Each scene shows the same named points in several views. A view is turned or mirrored, shifted and resized as a whole, has a little noise and may leave points out.

Scene 1
View 1
mog: [  0  19 -10  -8  -4 -11  16  26 -16  12   2  -8   0  -5 -10 -30   7   2
   5  -1  13  -8  -7   2  -8 -13   4  18  30]
viti: [ -7   0 -16   0   5   1   0  24 -16  23 -16  12  17 -26  -9 -24 -17  11
  14  -7  18   9   2  -1  -9   3   9   9  31]
kobu: [  1   9 -14 -19 -10 -12   8  14 -13   0   1  -7 -16   2   7 -18  13  -2
  -7   1   5  -7   0   8   1 -15  -2   4  11]
lilud: [ -1 -13 -18   7  11   4  -2  23 -13  11 -22  16  27 -26   1 -15  -5  22
   7  -1  23   7   0  -7 -10   5   7  -6  25]
vogo: [ -3  -7 -16   2   6   1  -1  22 -13  11 -15  11  19 -22   0 -17  -4  16
   7  -3  20   4   0  -4  -8   0   8   0  24]
dozel: [ -1 -21 -20  -6   0   0 -11   8  -8   5 -21  17   5 -19  15  -5  -4  13
  -2  -2  13  10   9   0   1   3   3 -16   8]
Dol: [ -4   2 -13  -9  -2  -4   2  19 -13  13  -9   3   4 -13  -1 -22  -3   4
   6  -3  13   2   2   3  -3  -4   5   6  22]
Zatil: [ -6  15 -11 -12  -6  -9   6  21 -15  19  -3  -3  -2 -10 -10 -30  -5  -1
   9  -6   9   1   2   5  -4  -5   7  17  27]
Rolud: [ -6 -39 -24   4  11  12 -26  10  -7  13 -35  34  26 -38  17   0 -22  23
   6  -8  20  25  13  -5   0  17   8 -26  10]
Kod: [ -3  -5 -15  -5   1  -3  -1  18 -14  10 -12   6   7 -16   3 -16  -3  10
   3  -1  16   3   0   1  -5  -4   4   0  20]
fakev: [ -2 -18 -19  -2   5   2  -9  13 -10   7 -20  17  13 -22  10  -9  -5  16
   3  -3  16   9   6  -3  -3   3   4 -12  15]
dud: [  4  -1 -14 -11  -1 -10   7  17 -12  -6  -4  -3  -3   0   9 -14  17   8
  -8   4  12  -7  -4   0  -2 -12  -3  -3  13]
daz: [ -6  -4 -15 -11  -3  -3  -6  14 -12  14 -12   8   1 -16   3 -18  -9   3
   5  -7   8   9   6   5   2   1   5   1  17]
vuti: [  5 -12 -18  -9   0  -8   3   8  -8 -14  -8   3  -6   0  21  -3  23  11
 -16   5  11  -5   0   0   1 -10  -5 -18   3]
View 2
dud: [ 26  -4   2  -7  -1 -14 -36 -20  -1   8   3  -1  -4  25   9 -29   3  28
  19  -3   2   8  12  15  -3  13  18   2  30]
viti: [-10 -24   1  -5   1 -13  15 -16  33  -4  13   6 -31   4   4 -22 -23   7
  20  -2  -1  32   2   9  -1  32   4  -6 -11]
lilud: [-10 -19 -15 -10 -13 -15  13 -27  12   2  37  -4 -24  19 -16 -34 -19   2
  28  -8 -12  17  -3   3  -8  35  -1  -3   7]
mog: [ 16 -15  15  -7  11  -1  -4  -2  11   0 -13   6 -23  18  42 -24  26  32
  -2 -14  17  28  25  22   2  16  27   8   5]
Rolud: [-11 -15 -28 -12 -20 -33 -14 -46  30  11  51  -6 -11  10 -58 -28 -74 -11
  57  19 -30   9 -25 -10  -7  37 -20 -19  15]
Zatil: [ 15 -19  18  -6  16  -4  -7  -6  30  -2 -14  14 -21   6  32 -18  -1  27
   7  -2  16  33  19  18   2  15  22  -1   0]
dozel: [ 16  -5 -13 -11 -10 -25 -36 -33  14  13  23  -7  -2  18 -26 -27 -36   9
  39  12 -10   7  -6   4  -3  19   1  -7  28]
vuti: [ 37   8 -10  -9 -11 -20 -63 -29 -16  18  13  -9  11  40  -5 -33   6  30
  25  -1  -3  -7  14  14  -6   2  17   9  52]
vogo: [ -4 -19  -8  -8  -8 -14   4 -22  15   2  24   0 -22  20  -7 -29 -14   9
  23  -6  -6  18   2   8  -6  29   5  -3   6]
kobu: [ 46   3  16  -9  12 -11 -64 -10   6  14 -26   4   5  21  30 -20  11  39
  11   5  16  12  26  20   3  -4  33   8  30]
fakev: [  7 -10 -14  -8 -11 -21 -20 -30  13   6  28  -5  -9  19 -24 -27 -29   5
  36   6 -12  11  -4   5  -5  25   0  -6  21]
View 3
dud: [ -6   1 -12 -11  -6   5   3   6   0  -4  -6   1 -18   5   3   1  13  -9
   5  -9  -1   1 -12   4   8   4  13   8   1]
Kod: [  4   2  -9  -6  -2   8  -8  -3   0   3 -13  -6  -6  -2 -11  -5  12 -14
   0  -6  11   5  -7  -6   4   0   5   8   0]
lilud: [ 12   6 -18   2   7   6 -14  -4  -4   3 -20  -5  -6 -13 -20 -18  14 -16
  -6  -5  16   6  -3 -19   5   0   1   1   5]
mog: [  1   2 -14 -11  -2  -9  -3   0  -7  -8 -18   6 -20  -3  16  -6   3 -10
   6 -21   8 -11  -4   8   9   8   5 -15  -1]
kobu: [ -8  -2  -5 -17 -11   1   4   3   3  -3  -6   1 -15  10  13   6   7  -8
   8 -14   2  -6 -10  14   5   5  10   4  -6]
vuti: [ -7   0 -11 -10  -9  14   6   7   5   0  -1  -2 -16  10  -7   5  20 -10
   5  -2  -4   9 -17  -1   7   1  16  23   0]
daz: [  5   2  -2  -7  -5   4 -10  -9   0   4 -13  -7   1  -1  -4  -3   7 -14
   2 -10  17  -4  -4   1   1  -2  -1   1  -5]
Zatil: [  4   1  -6 -11  -2  -8  -8  -7  -6  -3 -17   0  -7  -2  12  -5  -1 -11
   6 -20  17 -13   0  10   5   5  -1 -13  -5]
vogo: [ 10   4 -14   0   4   3 -12  -5  -6   2 -18  -5  -7  -9 -12 -14  11 -14
  -4  -9  15   2  -5 -10   6   2   1  -1   3]
dozel: [  3   2  -7  -4  -5  14  -8  -5   3   9  -8 -11   3   0 -19  -2  16 -15
  -2   1  14   8  -9 -10   1  -6   3  18  -2]
Rolud: [ 16   5  -7   7   3  21 -21 -12   1  16 -13 -20  16 -10 -42 -12  19 -21
 -10   8  25  14  -4 -26  -4 -11  -5  21   2]
fakev: [  9   3 -11  -1   0  12 -11  -4   0   6 -12 -10   0  -5 -19  -8  16 -15
  -3  -2  14   8  -7 -12   2  -4   1  11   0]
Dol: [  4   1  -4  -9  -3  -2 -10  -8  -2   1 -15  -4  -2  -1   4  -4   3 -13
   5 -14  17  -8  -1   6   3   2  -1  -4  -6]
View 4
daz: [ -4 -12   5  -8   7  -3  -2  -8  -7 -17  -5  -3   0   7   7  15   6  -5
  10   1   2   7   5  -2   7  20  -6   3  12]
Zatil: [ -7 -16  -6 -14   8   4  -6  -7 -13 -12  -6  -6   3   4   4  18  -2 -20
  10 -10  10  -3  -8 -14  13  19  -2   1  14]
vogo: [  0 -17  -5  -2   7  -2 -10  -8   0  -8 -10  -7   1  11   4   9  11   4
   7   0   5   1   7  -2   7  21   2   8  -6]
Dol: [ -5 -14  -4  -8   6  -1  -6  -6  -7 -14  -6  -4   3   6   4  12   2 -10
   9  -4   4   0  -1  -5   6  17  -3   4   8]
Kod: [ -1 -10   1  -2   4  -4  -4  -5   3 -15  -7  -2   4  10   4   6   7  -1
   7   5  -4   5   7   3   1  14  -6  10   0]
dud: [ -5  -7  -5  -5  -1   3   1  -1   3 -19  -3  -1  15  10  -2   3  -3 -18
   9  -1  -7  -4  -8   1  -4   0 -12  16   0]
fakev: [  2 -12   6   0   4  -7  -6  -8   4 -14 -10  -3  -1  12   7   8  13   8
   6   9  -5  10  14   6   1  21  -5   9  -3]
mog: [ -8 -18 -15 -11   5   9  -7  -4  -9 -12  -6  -8  10   6  -1  12  -5 -25
  10 -12  11 -11 -15 -16  10   9  -2   7   8]
dozel: [  1  -6  11  -1   2  -9  -1  -7   6 -20  -7   2   0  10  10   7  11   5
   8  12 -10  12  15  10  -3  17 -11  10   1]
vuti: [ -2  -2   4   0  -6   1   7   1  10 -25   1   4  15  11   1  -1  -2 -12
   9   8 -20   3   1  11 -11  -4 -18  21  -4]
viti: [ -1 -20  -5  -7  11  -4 -14 -10  -8  -5 -14  -9  -6   9   7  15  12   2
   7  -2  13   2   6  -8  16  30   5   1   2]

Which points are out of place in each view (at most two, in the order of its rows)? Write none if all are in place.
view 1 | Kod
view 2 | dud, kobu
view 3 | Dol
view 4 | none
